Each row is a point on a landscape with many peaks, with its height.
From any point a climber steps to the highest of the 2 points nearest to it. It stops when none of these is higher. Distance is the straight distance between rows; heights are no part of it.
k_122: [116 118 154 123 117 122 161 163 132 175 161 183 114 134 91 74 126 107 147 128 140 109 152]  (h 275)
k_818: [128 110 129 156 134 88 154 143 114 152 138 202 148 103 116 126 75 130 98 148 161 90 142]  (h 216)
k_417: [108 115 176 144 120 161 148 133 141 147 114 111 134 133 130 89 120 151 129 138 121 136 120]  (h 278)
k_770: [92 134 155 116 157 124 100 130 96 93 108 122 166 123 122 124 134 119 109 117 105 130 129]  (h 304)
k_219: [141 64 115 138 67 115 163 126 120 182 144 150 122 174 96 117 173 114 138 143 132 131 150]  (h 219)
k_550: [117 138 167 137 165 118 131 112 122 110 124 134 131 90 134 128 89 179 110 131 142 113 127]  (h 376)
k_892: [110 82 132 144 112 110 155 164 138 133 126 175 138 148 95 112 107 138 138 121 137 111 152]  (h 255)
k_845: [146 123 93 145 108 80 168 169 141 111 111 155 155 138 147 172 70 117 119 124 152 102 107]  (h 324)
k_305: [115 69 119 123 96 126 138 128 129 178 132 156 126 161 97 97 137 134 131 148 125 105 183]  (h 236)
k_796: [73 89 133 97 175 143 96 85 145 145 131 121 105 171 137 45 168 146 123 132 101 138 162]  (h 42)
k_559: [132 129 102 143 84 116 151 153 124 136 109 145 134 159 123 144 110 122 137 154 154 99 90]  (h 338)
k_59: [130 125 116 161 153 158 103 143 109 142 116 139 153 141 112 160 130 107 141 132 129 153 131]  (h 391)
k_184: [129 164 159 134 163 121 132 115 107 80 129 148 170 79 169 130 88 148 98 118 134 116 110]  (h 339)
k_174: [136 123 146 125 157 115 145 134 112 135 110 129 126 114 121 182 134 158 146 78 136 137 103]  (h 447)
k_357: [143 147 132 103 143 103 158 172 122 131 134 151 106 142 99 144 109 112 155 99 158 118 104]  (h 79)
k_840: [146 132 103 127 120 153 83 115 163 170 139 155 114 126 137 96 153 137 131 158 128 122 142]  (h 463)
k_915: [139 91 127 124 97 114 128 121 116 145 123 170 120 121 112 99 159 162 175 127 139 130 119]  (h 366)
k_779: [97 147 113 126 121 97 134 148 111 113 126 130 128 147 128 134 90 141 130 160 152 87 108]  (h 356)
k_582: [134 145 136 92 135 123 92 85 110 136 135 121 146 84 134 129 143 138 106 141 99 114 148]  (h 420)
k_683: [108 116 126 160 146 141 128 139 133 131 109 81 139 132 148 164 160 141 166 111 103 164 107]  (h 554)
k_470: [128 108 135 109 148 154 148 134 123 161 149 96 101 156 98 106 146 108 166 111 107 170 152]  (h 467)
k_538: [78 97 124 115 153 116 123 121 90 135 120 116 153 131 109 131 144 143 138 124 104 119 133]  (h 260)
k_302: [159 147 139 123 150 109 113 118 114 79 122 129 108 117 89 135 97 123 105 137 158 123 123]  (h 329)
k_644: [170 118 150 131 110 80 168 161 170 146 137 165 122 119 125 112 133 115 148 120 128 146 101]  (h 251)
k_681: [112 153 109 136 115 174 66 109 141 130 138 113 119 119 145 121 146 159 129 152 127 124 152]  (h 507)
k_913: [118 156 121 128 125 123 155 131 90 107 146 115 167 140 136 181 102 94 130 127 110 124 118]  (h 380)
k_76: [130 168 142 165 169 138 116 143 125 56 138 102 150 97 131 161 104 103 87 112 123 151 135]  (h 189)
k_519: [103 117 147 109 119 161 120 141 134 140 107 66 129 178 160 83 162 117 140 127 106 161 119]  (h 274)
k_321: [147 112 124 143 111 101 164 147 113 130 116 162 134 92 103 182 107 143 112 75 152 127 105]  (h 488)
k_650: [163 118 155 107 105 104 183 150 138 166 128 138 93 174 100 142 131 119 132 116 160 107 121]  (h 94)
k_92: [96 141 125 135 126 127 134 140 132 155 168 165 125 127 102 97 90 105 117 166 126 104 157]  (h 253)
k_485: [144 171 115 139 148 125 105 117 111 68 147 161 177 72 169 131 66 118 75 124 134 118 142]  (h 306)
k_224: [132 160 90 170 129 110 145 128 60 71 129 112 144 60 156 214 78 117 92 76 160 138 103]  (h 262)
k_135: [77 157 115 133 145 146 86 101 116 130 129 107 138 112 166 122 136 156 119 174 115 86 134]  (h 572)
k_630: [120 139 136 135 117 114 165 121 134 127 143 125 161 109 129 110 132 114 113 154 99 116 89]  (h 289)
k_602: [114 155 123 169 152 141 107 109 114 82 140 75 141 142 142 178 144 122 102 159 118 120 137]  (h 371)
k_666: [123 141 150 136 124 122 154 132 142 107 155 128 146 134 120 157 98 160 81 108 134 114 132]  (h 417)
k_566: [139 148 123 147 143 151 102 148 159 115 109 139 136 97 126 122 69 118 96 146 141 121 150]  (h 411)
k_20: [159 115 117 122 102 143 138 100 102 107 125 136 142 130 92 157 153 134 134 104 123 134 109]  (h 293)
k_993: [153 115 122 95 121 130 142 167 163 152 101 169 117 126 120 69 126 106 167 128 135 93 121]  (h 192)
k_803: [152 106 117 134 149 152 137 150 131 177 132 151 118 136 94 124 131 96 170 131 124 139 148]  (h 427)
k_580: [140 153 124 167 151 99 132 161 121 76 133 135 147 86 130 155 74 106 89 110 149 153 112]  (h 217)
k_950: [113 148 147 120 115 107 138 122 123 93 138 123 131 166 124 137 131 163 113 130 145 105 97]  (h 383)
k_558: [132 91 146 92 103 111 139 159 123 172 124 140 116 189 134 87 173 114 159 101 135 157 130]  (h 148)
k_339: [118 99 121 69 106 123 104 134 127 174 136 125 104 166 154 61 185 132 163 113 121 162 146]  (h 118)
k_838: [151 126 154 108 118 107 135 123 135 169 147 156 131 161 125 134 134 129 113 140 137 115 143]  (h 110)
k_471: [129 117 117 142 101 151 131 105 108 99 105 109 152 124 135 185 127 169 135 111 128 118 120]  (h 303)
k_393: [115 111 133 124 106 99 128 138 114 158 132 133 137 178 107 171 148 120 107 118 130 138 131]  (h 129)
k_210: [122 132 107 163 143 130 122 134 136 100 132 124 151 92 123 140 70 107 128 160 110 139 160]  (h 382)
k_2: [122 103 146 106 114 103 123 124 126 152 124 107 118 175 140 143 179 144 150 98 121 169 116]  (h 159)
k_652: [145 138 131 155 108 101 178 160 142 135 139 156 146 90 122 117 107 113 116 135 135 120 78]  (h 269)
k_104: [147 88 129 94 80 144 155 148 154 183 116 153 102 139 126 49 163 133 164 125 142 101 133]  (h 210)
k_763: [122 114 165 111 137 154 121 116 120 173 110 138 92 150 126 36 144 116 150 163 144 136 116]  (h 340)
k_344: [124 114 142 134 116 109 110 144 103 141 98 160 137 126 132 154 137 161 162 105 149 147 105]  (h 406)
k_328: [128 147 111 112 81 124 121 164 119 120 108 117 134 123 123 184 144 117 140 70 123 145 98]  (h 357)
k_269: [155 135 143 126 150 95 103 116 145 152 122 152 134 135 149 154 123 153 109 149 145 118 124]  (h 93)
k_412: [144 164 129 137 144 121 117 144 152 113 128 91 118 142 132 148 149 107 115 137 127 137 94]  (h 224)
k_835: [116 151 142 144 134 170 114 115 113 78 102 92 145 110 159 153 129 175 135 117 130 109 115]  (h 273)
k_387: [157 130 98 156 114 130 135 109 112 61 125 127 150 91 127 185 100 146 111 111 136 128 119]  (h 332)
k_635: [127 147 155 109 140 140 100 113 121 119 127 157 113 82 114 72 115 128 147 141 124 135 131]  (h 428)
k_716: [137 120 115 94 131 99 121 112 125 115 123 163 125 85 113 102 101 137 144 144 124 100 139]  (h 385)
k_222: [166 146 110 119 128 106 129 118 113 94 130 154 131 99 124 157 79 140 136 132 152 114 133]  (h 358)
k_961: [155 113 110 104 84 161 145 134 128 163 119 95 108 150 107 97 179 94 146 118 119 149 103]  (h 294)
k_859: [165 110 114 101 63 124 148 127 133 152 130 140 111 119 100 123 170 127 153 103 127 138 109]  (h 331)
k_503: [131 125 124 87 111 105 108 177 147 156 110 154 127 159 130 99 131 102 157 123 129 120 141]  (h 175)
k_613: [109 101 127 108 98 150 145 151 152 169 152 134 108 188 115 95 134 146 143 122 136 117 170]  (h 215)
k_15: [140 172 149 118 161 136 82 79 141 103 141 146 110 85 132 100 121 142 105 156 128 119 141]  (h 493)
k_846: [113 155 110 166 187 109 78 108 114 87 142 123 141 77 150 159 126 140 77 147 134 116 140]  (h 492)
k_875: [118 149 153 129 133 146 143 97 127 125 149 64 145 110 140 122 166 125 106 144 85 129 113]  (h 320)
k_335: [107 82 104 130 118 114 162 148 130 139 114 117 135 114 93 135 131 141 144 110 111 113 124]  (h 235)
k_765: [133 134 111 132 93 115 114 146 150 112 110 126 172 102 166 156 109 131 128 128 104 130 126]  (h 425)
k_267: [131 165 110 160 170 130 95 98 150 86 149 141 120 70 129 110 109 139 73 161 142 105 119]  (h 557)
k_741: [128 97 121 147 132 132 112 128 181 167 120 210 121 113 122 67 112 126 121 162 137 95 168]  (h 400)
k_52: [158 117 135 144 125 95 146 128 171 111 139 133 128 135 146 146 132 152 158 127 116 158 109]  (h 233)
k_287: [132 114 121 135 115 122 135 121 132 126 106 107 150 109 140 144 90 130 149 163 105 125 144]  (h 403)
k_50: [136 119 125 157 133 125 141 160 152 131 112 150 148 115 106 150 97 144 79 110 152 114 123]  (h 451)
k_502: [129 98 165 112 136 116 142 112 123 194 137 154 88 122 104 60 151 127 131 153 140 120 139]  (h 305)
k_567: [112 142 103 157 137 131 131 131 125 117 154 196 132 92 112 95 49 121 111 161 150 101 155]  (h 234)
k_454: [104 97 124 107 153 137 131 106 129 170 151 95 97 140 138 79 148 142 187 148 101 157 155]  (h 517)
k_132: [132 163 128 136 108 117 109 141 89 101 107 133 153 110 152 201 140 122 123 83 137 148 81]  (h 402)
k_11: [125 136 142 180 117 123 122 126 124 110 112 79 107 111 137 205 144 147 136 114 131 173 102]  (h 497)
k_824: [127 141 117 147 184 156 81 96 141 108 125 99 127 159 141 131 149 107 129 180 110 124 143]  (h 330)
k_992: [142 82 139 89 118 171 141 111 174 171 129 159 98 148 118 32 144 123 141 121 118 117 182]  (h 237)
k_740: [137 155 110 186 143 139 118 112 82 44 126 99 142 59 160 204 119 153 99 94 153 137 123]  (h 295)
k_416: [123 175 108 137 147 93 133 155 84 68 132 106 141 80 155 179 52 110 104 100 153 131 126]  (h 240)
k_999: [127 156 117 137 127 109 106 132 144 53 106 91 160 99 178 168 114 138 91 126 114 112 125]  (h 464)
k_525: [132 135 122 144 114 146 162 142 133 164 135 92 97 140 96 184 149 120 132 96 133 148 105]  (h 285)
k_614: [152 143 135 105 117 143 107 128 135 124 116 100 115 147 113 111 142 99 133 147 120 139 121]  (h 254)
k_461: [156 145 106 147 140 75 170 131 126 111 133 125 129 133 143 219 87 122 106 116 152 119 96]  (h 308)
k_133: [116 71 125 68 132 178 138 106 124 170 131 99 97 193 133 35 169 114 128 114 122 154 168]  (h 41)
k_42: [127 167 128 176 120 126 146 129 105 98 123 82 150 126 147 202 108 98 89 142 131 126 101]  (h 408)
k_516: [127 111 127 106 90 109 156 161 121 144 110 115 98 150 89 173 155 109 153 61 130 154 103]  (h 318)
k_143: [97 95 108 63 158 166 91 105 139 176 133 114 95 159 154 40 173 127 148 115 108 150 170]  (h 76)
k_534: [139 124 152 115 135 98 129 117 180 105 150 146 112 123 121 86 131 159 126 130 115 137 133]  (h 209)
k_231: [114 154 125 143 147 160 107 129 101 90 128 141 186 134 144 145 117 105 119 130 113 121 122]  (h 349)
k_604: [109 115 120 110 133 178 92 93 146 173 113 166 75 153 125 21 139 95 146 173 131 123 157]  (h 388)
k_258: [111 138 142 112 135 166 114 100 92 141 148 53 119 165 153 144 188 132 142 121 107 159 140]  (h 677)
k_86: [142 150 117 117 141 123 108 96 115 101 145 85 130 83 118 152 161 114 116 134 95 133 128]  (h 364)
k_6: [117 159 135 197 100 129 137 120 100 67 102 66 121 112 158 235 124 120 102 120 139 146 102]  (h 443)
k_769: [120 149 128 131 130 128 140 133 141 82 108 60 157 113 162 181 145 124 124 101 85 121 113]  (h 504)
k_273: [111 148 122 116 176 155 108 112 149 111 145 125 119 145 123 110 107 113 141 153 108 112 157]  (h 300)
k_659: [144 139 126 145 87 108 155 132 96 103 100 150 143 108 131 216 106 113 100 64 149 143 78]  (h 450)
k_509: [109 122 143 114 171 137 95 94 117 163 150 83 108 149 143 116 156 132 146 153 104 161 168]  (h 578)
k_786: [111 127 142 99 136 171 124 100 155 145 144 137 111 142 118 71 108 132 142 139 106 115 181]  (h 270)
k_542: [137 79 107 79 134 123 139 108 131 168 157 136 78 156 122 36 194 131 171 123 130 148 136]  (h 86)
k_916: [126 108 152 121 135 185 130 107 151 153 108 107 126 157 148 49 150 122 135 155 113 139 119]  (h 307)
k_354: [141 139 140 114 122 119 131 127 143 116 123 77 113 184 141 171 180 116 135 96 116 159 92]  (h 191)
k_637: [137 120 104 126 131 153 92 115 173 170 130 173 88 142 107 61 131 102 122 180 137 105 160]  (h 426)
k_361: [93 137 100 120 123 147 118 142 140 149 155 110 104 174 111 110 137 145 137 143 136 105 134]  (h 195)

For each start below, name the point where the climber stops.
k_845 -> k_321
k_52 -> k_267
k_650 -> k_321
k_503 -> k_683
k_339 -> k_321
k_538 -> k_683
